Points, in no order, along strands that fork, close into loops and pass close to each other.
In the rows, 128 means zero.
Points whose rows are less than 128 apart are linked; no others are. Some points are linked to none.
(756): [128 135 120  46 197 184  85 142 201 145 106 163 175 105 137 167  66 121
 151 178 110 155 120 110 111 135 159 101 150 117 143 117 130 117  85 148
 134 145 115 170 127]
(350): [108 119 117 125 138 171 170 129 107 112 148 152  87 165 157 170 147 141
  89 117 105  91 131 108  88  93  56 135 162 126 124 168 174 169 191 119
 173 154 138 126 125]
(344): [ 93 186  92 133 168  86 114 140 128 135 104 134 127 108 104 131 112 128
 120  90 162 101 158  90 153 109 149 167 150 179 123  80 138 116 112 152
 110  76 136 186 122]
(1120): [134 132 133  78 141 187 123 118 176 145  80 119 149 116 147 181  44 163
 126 184 109 178  94 112 109 177 161 115 147 125 117 152 113  76 133 139
 180 139 112  98 147]
(6): [145 146 103 185 112  94 185  90 120 189 159 120 138 175 137 137 157 132
  65 128 154 111 129 150 137 118 105 142 139 143  96 103 107 125 113 120
 143 133 166 137 151]
(375): [132  83 134 112 137 116  73 170 149 133  89 135 132  70  89 142 136  82
 185 134 132 110 126 129 144  86 178 148  97 128 142  84 142 110 111 140
 105 105  93 144 154]
(495): [159  81 127  97 123 202 109 121 135  68 103 134 106 112 153 137  42 159
 127 174 101 200 123 132  53 197 109 103 128  94 148 184 150  92 156 120
 197  99 126  92 128]
(401): [115 174 101 171 157 145 201  88 115 122 162 119 131 150 142 152 118 147
  72 138 143  89 153  85 139 111 112 145 172 147  88 126 123 132 118 119
 128 173 123 147 122]
(428): [174 137 134 157 122 109 116 120 131 156 116 125 164 143 111 100 193 107
 142 119 127  88 133 189 154 143 138 137  84 120 151 102 111 119  98 148
 122 137 152 128 168]
(1363): [136 120 121 128 147  96 149  93  70 136 168  86 114 171 175 136 160  89
 128  83  89  95 132 136 161  90 116 145  89 151 136  99 122 203 110 127
 116 132 137 161  95]
(1123): [144  98 131 106 104 207 113 139 120  90 104 147 102 130 148 134  85 159
 136 145  96 173 131 121  47 175  89  91 139  85 151 173 171 119 179 115
 182 132 132  95 106]
(88): [169  87 132 173 106 102 149 119 142 203 158 139 155 116 154 111 186 170
  90 135 158 133 115 179 123 116 122  83 106  98 100 108  72 123  93 108
 154 115 164 108 125]
(1218): [141  79 135 132 107 124  87 145 110 119  91 119 184 116 109 129 118 146
 158 116 119 116  87  90 141 140 169 156 125 104  75  85 120 113  79 119
 112 173  71 136 135]
(1290): [123 200  99 120 185 145 120 115 114 133 144 143 139 122 129 164 118 117
 129 117 152  84 170 148 149 119 131 160 131 190 159  88 125 141 106 145
 146 122 148 153 119]
(664): [135 155 124 149  83 100 121 111  92 122 133 129  65 178 109 120  92  87
 108 122 159 127 155 122 117 147  81 187 132 154 143 108 159 114 148 145
  75 110 139 145 123]
(208): [132 138 135 139 135 142 181  76 119 142 168 114 117 164 157 172 146  95
 115 171 124 100 134 182 131 118 110 118 115 179 139 148 118 148 133 119
 173 150 154  93 138]
(785): [123 104 145 113 132 171 119 156 106 109 136 150  82 158 153 154 132 141
 106  91 122 111 153 114  56 135  23 100 131  65 163 164 204 158 187 108
 150 150 162 119 128]
(185): [139  81 147 184  85  62 143 118 151 194 167 114 137 126 153 111 181 161
  91 121 133 140 134 170 147 126 117 102 115  99  90 108  99 137 114 117
 116 113 157 103 109]
(449): [116 158 119  98 187 151 113 111 174  85 135 173  88 128 129  94  85 123
  69 163 160 144 190  66 106 163  82 156 173  92 135 152 178 120  98 135
  91 122 150 219 118]
(1124): [110 136 141 150 103  46 119  90 114 134 161  89 107 157 128 131 133 110
 143  97 141 147 135 134 177 149 105 171 133 145 123  99 134 142 144 136
  68 122 112 140 107]
(1412): [142  99 103 172 160  64  97  95  91 128 120 128 146 114 127  94 207 108
 148  90 131 118 177 168 149 106 125 182  43  80 171 101 120 143  73 132
  69  88 136 148 145]
(1399): [102 119 110 127 164  40  97 121 104  74 140 110 182  98 121 118 137 156
 175  77 155 101 126  92 181 114 138 154 130 133 100  99 110 143 112 132
  84 137  68 161 130]
(775): [142 182 126 136 157 144 119 153 147 131 102 148 174 118  85 107 149 118
 136 127 163  80 120 131 157 133 154 140 125 136 125 100  99 102  89 143
 132 149 127 139 178]
(171): [145 112 157 124 124 182 141 126 115  61 151 128  81 136 179 148 102 124
 138 182 105 125 151 153  64 155  89  96 123 118 172 213 153 135 172 107
 181 122 138  68 109]
(469): [104 142 118 151 133 165 171 141 148 117 132 143 155 133 132 134 116 197
  93 101 115 110 130  57 104 116 126  84 181 103  89 146 138 131 171 106
 135 196  99 134  97]
(835): [132 166 145 102 139 163  84 135 171 130 125 110 123  96 112 145 104  90
 174 163 124 122 129 159 135 152 133 108 119 173 185 125 145 122 142 148
 137 132 136 118 134]
(1005): [ 87 207 113  87 177 149 125 180 208 133 101 165 133 102 105 127 123 116
  99 130 145 118 142  97 147  88 166 135 151 142 144 116 139 124 107 176
 130  81 149 179 149]
(973): [ 84 145 143  96 105  97  98 163 187 108 145 112  96  94  81 129 107 106
 157 123 170 169 116  90 163 118 101 155 142 126 115  91 164 110 130 150
  71 104 112 143 139]
(1374): [155  94 137 103 138 158  58 150 145 133  82 123 140  86  95 161 107  84
 186 158 117 107 109 156 124 116 187 133  96 139 163 101 138 113  94 154
 119 119  93 130 148]
(1067): [ 65 153 121  96 174 108 108 156 198  95 149 132 122  83 120 120  90 132
 119 137 143 158 139  62 141 124 109 132 173 112 117 102 166 129 123 137
  77 124 121 196  99]
(446): [154 166 153 157 120 129 144 122 141 129 141  84  99 153 129 121 121  89
 141 174 105 137 125 188 115 167 154  82 120 150 192 196 128 107 154 111
 127 116 162  59 144]
(424): [109 202 129  77 143 177 121 184 215 141 104 156 144 109 101 120 103 106
 124 152 143 137 104 105 145 101 147 121 145 128 142 137 123 116 121 186
 126 120 131 145 183]
(641): [ 66 144 110  96 150 110  96 148 154  77 157 141 123 106 123 118  95 144
 142 113 124 158 146  77 127 141  61 148 173 107 128 113 176 150 155 137
 100 141 109 186  84]
(79): [ 96 158  88 147 197  75 118 163 115  76  77 140 156  78  96 118 152 135
 120  92 179  79 146  95 148  92 175 162 124 134 111  98 125 102  66 127
 101  76 132 172 149]
(1439): [105 157 125 140 122  50 104 102 111 149 131 107  91 144 108 125 118  93
 155  81 156 141 151 127 156 127 124 178 120 171 146  88 144 135 141 151
  71  77 122 160 112]
(7): [114  99  95 135 164 140  81 139  99  77  83 163 175  65  78 137 143 113
 160 135 137 123 128 125 108  87 166 171  96 124 132  73 123 119  72 103
 105 131  91 149 145]
(221): [ 78  67 135 115 117  96 171 118 110 165 161 109  96 189 142  97 183 131
  62  87  79 132  99 149 133  78 115 100  98 125  98 178 127 208 153  95
 120  93 156 133  87]
(661): [174  98 149 156 114 131 157 127 116 135 140 133  71 101 140  91 103 135
 112 177 151 195 113 191  81 158 175  81 118 135 176 190  82  82 177 113
 135  87 147  63 147]
(886): [ 99  58 140 113 114 106 177 130 103 169 180 116  74 157 150  83 180 123
  74 141  91 148 117 169 113  89 124 104 120 117 101 190 116 189 144 102
 109  93 149 116  73]
(658): [109 192  95 138 111 128 109 128 111 129 114 155  83 158 100 108  80  98
 107 112 163 127 154  96 105 127 107 189 145 170 155 105 158 114 150 164
  92  83 145 177 134]
(573): [121 176  69 150 188  71 120 130  76 108 101 133 150 110 125 130 127 141
 125  73 176  80 158 105 151 103 157 160 129 171 120  88 112 115  73 130
 104  78 138 182 125]
(399): [143 139 148 123 115 186 121 121 131  76 143 119  89 116 148 137  98 104
 141 186 113 138 152 145  92 174  77 117 132 125 168 171 166 130 161 124
 158 142 139  93 113]
(417): [150  96 129  75 110 201  98 145 158  77 109 133 114  95 128 112  57 112
 111 188 129 193 130 105 101 176  65 106 136  72 120 144 176  86 118 120
 144 119 134 118 156]
(1104): [130 123 126 117 131 195 162 107 126 145 111 171 130 118 154 155  82 202
 128 162 123 166 112 121  82 116 151 101 168 134 113 169  95  96 170 115
 186 149  93  85 114]
(485): [153 175  93 162 132 104 132 144 122 141 109 155 183 170 114  67 171 118
 141  86 147 101 124 157 146 128 144 184 120 128 128  99  97 132  71 187
 146  93 130 184 165]
(1382): [104 154 133 100 176 187 145 111 127 112 176 139 155 152 192 187 128 112
 159 130  97  91 147 160 104 115  85 113 115 169 174 151 146 185 143 141
 181 168 128 110 118]
(934): [125  71 136 114 151 103  71 138 112 113 108 130 136  72 106 130 149  91
 201 116 106 106 148 127 150 101 167 151  83 133 140  87 135 137 117 122
 103 118  78 150 112]
(1112): [113  82 152 113  92  66 134 120 113 140 176  96 133 190 140 121 175 135
 151  66  50 137 139 127 178 106 145  99 104  70 120 168 107 189 143 107
  70 126 133  97  87]
(1168): [ 73 158 102 113 151  87  97 115 115  80 152 135  95 119 133 130  72 133
 119 118 146 142 157  80 127 135  69 181 167 146 134 103 167 144 141 145
  87 111 117 183  80]
(298): [155 150  90 162 136 113 163  75  96 169 160 110 143 190 147 160 166 102
  95 114 144  92 129 157 139 117 107 145  99 152 113  90  99 142  81 131
 136 125 172 160 153]
(1142): [150 114 157 173  84  91 126 146 148 184 116 120 167 118 108 101 152 150
 122 123 149 143 107 129 149 153 148 118 139 122  75  95 104  95 127 108
 133 151 144 103 154]
(659): [177 151 141 129  92 161 134 132 130  76 102 128  62 133 115 108  98 113
  95 168 157 117 155 156 106 178  88 133 111 125 160 205 152  77 148 144
 168  87 156  84 163]
(1220): [113  95 145 124  90  71 106 113 112 106 147 114 151 168 127 144 156 155
 174  31  99 124 100 110 176 123 133 110 120 110 124 130 121 177 175 117
  91 157  91 117 115]
(76): [146 115 141 123 106 181 144 126 126 114 118 157  98  93 142 141  85 164
 123 189 134 169 128 125  84 151 120 114 156 130 123 173 110  83 185 110
 173 141 126  85 126]
(919): [193  92 137 162 104 123 120 119 114 178  97 148 178 124 129 122 141 175
 120 145 153 138  99 156 105 144 173 106 113 106  98 110  62  92  75  95
 172 149 135  94 146]
(1417): [ 77 179 100  86 134 110 109 161 175 111 118 150  84 109  90 116  86 110
  99 130 161 160 153  79 118 101 101 171 151 135 141 106 188 118 118 157
 104  51 150 185 134]
(1159): [136 150 136 138 123 167 166  96 124 126 148 137 110 134 146 168 131 121
 118 180 123 113 147 147 124 126  98 134 153 164 132 149 134 125 159 120
 170 166 140  99 129]
(651): [114 148 125 101 163 204 124 125 127 133 151 154 159 153 167 179 130 137
 153 100  87  92 134 134  95 116  87  92 134 132 170 135 153 177 172 134
 176 183 133 117 127]
(542): [156 104 155 149  85 135 154 135 107 135 128 146  76  91 130 112 124 144
 106 177 158 170 127 148 106 143 120 117 150 135 119 152 106  93 178 100
 149 128 137  88 117]
(359): [125 163 141  98 132 192 127 128 180 114 111 144 117  94 113 124  86 128
 106 195 132 160 139  87 119 165  91 129 167 106 126 151 148  90 151 129
 127 153 145 124 153]
(1376): [109 131  96 154 136 135 204 102  99 127 167 123 127 162 145 153 150 150
  81 122 126  94 120 102 130  83  95 135 158 150  76 135 128 159 144 102
 166 170 122 145 120]
(772): [151  44 144 151  95  95  95 109 110 162 128 101 169 134 144 101 174 131
 158 123  63 117 165 146 147 143 167 124  70  42 118 129 104 134  73 109
  65 138 117  95 115]
(136): [119  93 115 124 140 108 159  94  83 135 159  83 134 195 165 124 195 103
  97  78  67  90 101 130 160  86 105 117  62 127 105 131 112 211  99 111
 138 122 161 165 110]
(593): [103 177 134 102 157 168 115 147 190 123 126 133 132  86 110 120  94 124
 112 166 139 140 132  73 142 137 115 132 171 122 117 107 149 111 130 137
  99 154 130 165 129]
(893): [149 185 136 157  99 134 160 110 148 138 122 114  97 173 121 111 131  88
 126 157 126 130 127 191 121 164 126 128 121 161 187 188 142 116 163 161
 147 115 156  90 160]
(1398): [110 130  93 150 182  96  98 152 104  75  93 150 171  63  85 115 164 127
 146 112 169 103 141 113 134  90 157 171 101 126 122  83 118 106  69 108
  93 116 117 163 156]
(245): [138 102 162 170  79  62 132 115 138 172 151  99 138 137 132 116 172 135
 122 118 126 143 131 149 172 152 125 123 126 115  95 103 114 124 139 115
 102 146 142 112 118]
(545): [122  88 108 159 168  54  97 114  89 105  96 137 146  82 103 107 195  96
 164  92 136 122 176 152 155  97 154 174  58 120 149  98 132 134  96 115
  94  81 114 147 139]
(646): [127 143 104 132 142 128 124 131  96 105 152 120 167 123 137 134 147 141
 150  87 112  84 125  94 159 111 114 128 141 141 116  93 122 148 132 121
 136 186 103 156 101]
(1044): [153  94 157 124  74 147 130 134 114 156  94 107 100 100 134 131  90 157
 136 150 115 204  90 133  97 173 180 103 147 141 111 128 107  97 150 120
 165 121 114  85 102]
(21): [163  77 145 164 115 118 161 124 138 218 165 139 121  99 165  88 159 161
  94 158 154 166 109 205 111 123 147  67 118 113 129 124  76 127 125 124
 130 104 151  86 120]
(450): [120 115 155 113  83 162 106 144 119 104 128 103  98 124 124 122 114 108
 174 115  80 158 122 112 110 163  98 105 131 114 146 130 162 145 166 115
 119 156 109 107  75]
(426): [112 192 132  80 130 197 130 146 207 132 103 147 127 107 107 123  85 114
 106 179 143 160 113 107 125 141 109 119 148 116 145 170 135  92 152 157
 126 132 148 115 196]
(1227): [108 187 120 103 110 139 105 149 155 116 118 135  75 120  85 103  99 102
 110 138 164 144 146 114 124 135  85 181 142 150 155 115 182 115 133 164
 106  92 142 162 138]
(1288): [169 141 102 176 123 104 115 130 129 141 112 146 177 160 126  74 206 122
 139  89 126  95 139 189 134 139 119 175  84  85 158 100 109 135  71 180
 123  95 145 155 165]
(1433): [165 149 148 142  75 130 152 139 122 118  99 148  59 130 105 107 119 130
  84 168 173 132 146 137 117 161  89 154 147 124 126 188 133  72 160 133
 161 101 158  98 161]
(490): [152 111 132  85 115 204 109 127 165  85 100 127 111  91 129 142  42 133
 111 195 128 201 118 116  84 186 101 107 134  96 139 173 140  73 147 121
 162 110 140  94 167]
(795): [153 113 147 108 119 158 128 125 136 163  72 109 129 104 133 163  65 167
 122 165 133 172  76 135 111 175 196 119 148 143 110 135  88  82 125 131
 198 127 107  87 137]
(1457): [115 165 122 125 172 167 140 102 154  91 141 159 107 128 143 123  99 140
  79 167 133 121 180  69 117 154  78 158 192 107 121 159 162 124 138 132
 109 162 136 176 110]
(615): [131 143 117  97 157 203 143 106 129 121 129 166 190 154 166 193 104 168
 163 140  94 105 128 128 102 132 124  87 120 141 126 152 113 114 128 125
 194 189 110  89 122]
(511): [131  73 149 132  60 115 125 135 103 148 122 118 135 156 132 129 151 154
 152  77  86 150 102 121 130 132 160  90 134 124 102 123 119 140 158 101
 129 161 103 100  79]
(15): [171  87 152 135  98 124 131 120 101 167 129  77 128 134 145 114 131 125
 163 154  51 141 119 167 109 152 215  70 126 115 144 161 101 122 111  97
 125 126 142  79 101]
(333): [169 150  87 149 156 109 131  90  81 140 147 125 143 175 146 146 184  96
 117 100 148  80 141 187 138 116 118 155  67 145 158  93  90 147  58 140
 120 112 174 166 153]
(47): [178 117 145 152 113 129 146 117 135 192 103 152 170 124 131 126 122 163
 125 151 155 146  95 183 116 150 175  83 108 137 124 134  60  80 118 115
 179 132 138  72 164]
(101): [169 100 154 143  93 144 143 132 115 148 103 118  81  90 125 112  80 140
 122 162 145 216  96 163  82 178 186  93 126 141 148 155  84  78 167 119
 150  93 134  67 136]
(367): [107 149 131 158 124  56 143 125 135 114 155  91 175 126 119 118 128 158
 129 102 158 104 121  91 173 144 133 139 160 136  74 103 113 124 119 118
  88 177 104 143 132]
(351): [132 180  74 139 192 113 131 108  65 121 140 132 142 126 148 162 121 121
 124  89 159  79 159 121 142  97 134 159 124 184 134  75 104 148  83 129
 128 108 144 173 115]
(463): [112 134 160 144  84 127 131 164 160 143 110 122 128  98  96 119  97 141
 110 155 153 166  97  79 134 156 135 127 171 124  69 122 122  88 149 106
 110 158 128 106 144]
(128): [ 91  92 133 118 138 126 173 106  97 149 142 102 112 188 132 126 185 113
  73  68  87  96  89 130 132  77 100 106  83 145 108 153 142 209 156  90
 155 120 163 141 117]
(326): [ 95 100 104 132 132 138 188 119  99 127 148 140  93 168 136 156 153 151
  64  92 121  90 107 108 101  73  74 135 148 150  92 165 160 177 189  98
 161 143 126 141 128]
(1408): [125 199 141 127 142 169 144 151 180 149  89 151 175 130  96 116 122 132
 118 142 149 100 108 116 153 140 158 110 136 134 113 137  89  86 117 151
 148 155 133 108 187]
(1330): [110 103 134 125  79 114 118 135 109 128 135 122 131 161 126 149 146 149
 145  42  92 115  98 104 142 115 112  93 132 121 127 117 149 160 188 111
 117 176 113 112 100]
(1337): [148 165 148 144 119 148 150 145 163 178  80 152 176 134 104 109 118 147
 123 140 157 133  92 143 130 146 167  99 130 129 102 144  68  73 130 129
 179 140 137  79 196]
(70): [112  58 112 142 156  71  76 114  81  82 111 146 167  80 109 110 171 113
 187  98 127 134 150 122 151  96 149 167  65 107 135  95 126 146 108 106
  85 123  66 146 127]
(933): [104 183 123 150 171 167 171 100 156 106 149 133 134 118 139 136 111 148
  79 152 131 105 164  77 142 138 114 136 184 127 107 131 137 126 136 132
 118 181 121 154 110]
(1214): [126 102 155 116  95 112 175 130  91 140 171  82  94 159 154 109 160  98
 131 132  50 135 135 152 119 110 134  96 130 114 140 174 134 179 146  86
 119 136 157  89  77]
(340): [177  90 146 183 100  91 108 143 136 167 108 140 195 124 113 102 159 181
 116 125 161 131 106 132 110 145 149 120 116  81  70 101  81  95  73  93
 138 153 150 106 155]
(1196): [ 61 137 128 108 171  36 103 152 179  84 146 107 143  85 106 144 103 143
 162 107 182 120 122  64 174  98 156 143 160 133  95 102 132 126 114 152
  71  93  83 161 139]
(467): [134 153 134  66 167 196 102 134 196 154  82 136 171 116 134 174  49 133
 128 177 125 142  97 105 126 151 167 106 139 117 129 133 114  86  94 158
 136 151 112 123 165]
(105): [127  98 160 122 139 167 175 136 103  76 174 121  69 155 178 135 123 117
 130 177  96 124 122 163  50 119 128  81 120 134 171 238 136 152 166  85
 168 100 131  58 113]
(163): [132  98 139 114 107 197 125 150 106 122 117 146  79 145 142 157 115 152
 122 106 106 135 129 123  41 138  78  75 135  85 169 167 186 142 196 103
 158 137 147  85 111]
(687): [141 129 116  80 163 169  72 160 163 124  76 163 179  98  95 167  89 108
 160 167 140 102 106 154 122 117 177 128  99 142 158 111 124  97  77 161
 131 136 100 127 173]
(1022): [165 117 158 146  93 137 148 118 120 142 134  89 100 123 136 121 122 108
 148 171  84 157 121 171 110 161 176  69 129 136 157 164 109 112 150  94
 133 127 149  69 112]
(297): [124 113 132 127 114 169 173 118 109 117 147 145  96 138 154 155 147 141
 115 152 108 121 130 130 103 109  90 117 156 140 125 158 139 151 189 108
 180 160 124 102 106]
(1056): [ 89 144 139 120 137  53 104 163 176 127 138 109 136 113  88 120 125 122
 165  98 186 127 108  88 180 108 147 162 142 133  99  95 144 116 121 153
  68 103  99 150 164]
(851): [127 134 136 140  90 105 139 104  92 108 154 110  67 155 136 139 117 102
 107 141 134 121 148 118 133 148  71 173 143 145 128 124 158 137 152 123
 110 148 133 131  97]
(343): [103 120 148  97  81 140  94 159 168  82 137 112  88  91  88 117  87  97
 147 145 154 179 118 106 141 148  65 135 131 102 119 103 177 104 126 134
  84 115 108 115 129]
(1286): [149  78 147 130  77 137 108 137 104 148  93 114 155 133 125 134 127 153
 158 108  96 132  91 106 136 153 168 118 135 122  88 100 122 120 124 116
 148 166  90 118 102]
(226): [161 112 159 162  61  85 156 147 113 139 120 146  59 131 107  90 142 130
  81 156 179 163 137 159 117 160  98 138 141 124 111 164 129  86 157 119
 128 105 154  94 130]
(1199): [113  98 155 131  84  84 153 117 100 124 169 100  97 177 151 123 167 113
 135  91  74 140 126 132 155 118 111 115 121 115 122 144 133 182 162 105
  98 147 132 107  78]
(2): [122  72 131 138 117  53  89  93  96  89 152 114 181 148 142 117 182 147
 182  56 109 119 122 117 190 121 140 134  91  90 118 126 104 178 136 128
  80 144  74 134 124]
(758): [138 178 105 154 129  97 127 135 124 167 113 127 146 158 100  93 156 110
 134  82 154 103 129 143 165 124 141 173 131 160 135  85 123 122 111 173
 121 101 135 176 153]
(708): [121 160 139 117 165 157 161  87 115 125 180 110 125 166 182 180 126  78
 135 150 114  83 146 175 124 123 106 132 102 195 168 145 138 177 119 135
 161 152 136 105 120]
(232): [103 186 122  96  88 141 123 182 179 118 113 128  82 120  85  87 118  86
 143 127 145 156 112 124 137  97 110 166 135 146 154 128 163 129 130 193
 138  72 133 160 150]
(502): [ 65 118  97 113 195  18 103 135 125  58 112 118 172  71 121 148 116 160
 173  92 159  99 144  73 172 100 152 143 146 135  94 120 127 136 101 137
  93  80  77 162 124]
(645): [ 81 216  94 135 176 127 134 161 159 121  91 150 136 126 108 104 116 134
  95  90 158  95 143  83 150 100 190 149 148 157 118 106 127 122  97 177
 121  65 138 195 137]
(106): [122 153 104 154 132  57 109 118 103 163 113 128 125 159 113 109 140 108
 156  57 152 116 154 135 153 110 150 172 110 172 142  83 131 126 129 166
  97  54 130 181 128]
(1075): [136 128 104  98 150 209 122 120 110 136 112 161 175 174 150 198 122 164
 148  88  94  75 111 126  91 114 123  81 116 124 152 134 132 141 129 121
 190 184 119 102 131]
(1025): [ 94 157 120 125 195 123 109 159 163  95 128 122 168  76 118 117 113 142
 125 118 147  93 137  61 161 122 160 116 149 122  96  86 130 124  94 139
  88 153  97 186 108]
(523): [149  59 130 131  80 130 136 132  90 165 130 126 140 161 147 127 178 156
 124  78  93 122  93 140 126  86 160  67 106 114 111 131 108 153 139  97
 154 149 126 110  89]
(1443): [125  62 138 128 117 138 182 112 109 174 176 130  89 133 163  90 178 131
  91 162 110 155 105 188 106  83 140  76 123 131 112 169  97 169 151 105
 143 108 136 111  93]
(1333): [159 128 112 137 165  93 120  92  62 130 152 102 127 141 160 133 170  87
 140  96 118  83 154 164 160  93 132 155  76 151 151  83 110 174  79 130
 114 120 145 163 111]
(125): [120 115 122  62 132 198  86 148 171 136 110 121 135 116 134 144  66 126
 167 154  88 190  97  97  94 158 113 113 166  96 135 109 169 130 124 153
 142 145 109 168 109]
(1101): [135 138 122 122 127 195 149 112 130 141 118 151 166 133 141 164 112 174
 138 146 102 120 115 105 112 126 138  94 157 133 105 133 104 116 148 111
 188 180 105 104 114]
(231): [134  55 155 125  94  76 101 111 102 147 152 106 162 163 142 105 172 131
 177  88  48 126 156 128 177 133 168 117  88  54 117 150 103 163 114 112
  63 138 107  99  99]
(634): [ 74 176  96 108 157  82 101 133 135 122 118 130  99  96 113 142  86 121
 122 105 152 140 166  81 131 116 112 174 155 171 136  86 160 121 131 143
 101  63 147 182  97]
(149): [133 141 127 170  91  92 167 107 111 153 145 118  99 157 124 136 132 123
  83 138 152 123 134 128 144 138  98 168 159 147 105 117 137 119 154 118
 118 148 147 131 129]
(1344): [141 119 118 103 167 174  80 155 137 116  72 154 178 101  96 154  89 123
 136 166 137 107  96 117 117 113 181 151 119 110 122  87 120 104  49 144
 117 154  90 138 160]
(1207): [141 191 118 118 161 144 123 129 139 136 125 145 161 126 105 139 143 112
 144 130 151  80 143 169 160 133 134 143 111 177 155 108 114 118 105 160
 146 145 139 129 151]
(402): [139 103 145 100  85 183  93 153 150  69 119 104  89  85 111 103  77  86
 131 171 125 175 131 128 117 174  70 107 112  94 134 131 187  98 123 128
 118 108 127  99 131]
(223): [158 103 144 172 113  70 113 106 127 170 143  99 151 140 137 103 193 115
 138 103 113 103 149 165 177 141 128 136  84  90 127  93 115 129  96 132
  88 129 145 125 135]
(1280): [129  78 129 133 103 144 173 112 104 158 156 125 116 151 152 129 186 132
 111 123 100 126 101 156 120  81 134  74 121 139 110 145 104 169 153  93
 175 143 130 110  99]
(861): [130 100 154 117 116 149 186 135  86 112 167  97  73 152 159 111 147  99
 121 166  76 130 120 162  74 109 136  81 135 125 158 210 132 172 161  78
 149 116 151  74  98]
(1023): [146 107 119 137 131 162  93 129  97 101  68 133 183 120  95 136 121 146
 134 151 133 119  84 105 103 137 172 175 116  95 102  90 119 110  38 115
 120 185  81 137 148]
(1323): [169  74 150 154 108 127 169 124 112 182 166 138  80  97 160  79 140 139
 100 173 151 192 115 199  93 133 159  75 127 124 145 159  84 117 159 119
 114 100 146  81 122]
(483): [132 104 112 145 132  42 109  98  88  99 161  99 172 139 145 119 171 149
 158  75 136 107 127 115 189 118 112 155 105 122 110 100 106 159 104 130
  87 153  98 157 124]
(336): [117 177 125 120 110 115 119 166 166 148 107 126 114 125  87  87 145  87
 161 105 141 127 121 136 157 111 144 169 132 159 146 107 140 127 131 191
 136  83 127 168 151]

A tip is a point with one link. Name the tips that can be reached along the links from each point below, in the order of the rows.
(128) | (756), (785), (1124), (1412), (7)
(105) | (399), (772)
(297) | (449), (659)
(446) | (893), (15)

A piece is two or more points that can be reached from each other along the links. Count, over all rows, the pieces, the separate loops (a circle has one, a figure eight two, a Y none), the forks (points with three links) and the tips (points with one).
pieces | 4
loops | 2
forks | 7
tips | 11

How many points has the smallest loop of links through each point below? Write none if it is on no loop.
(426) | 11
(232) | 23
(298) | none
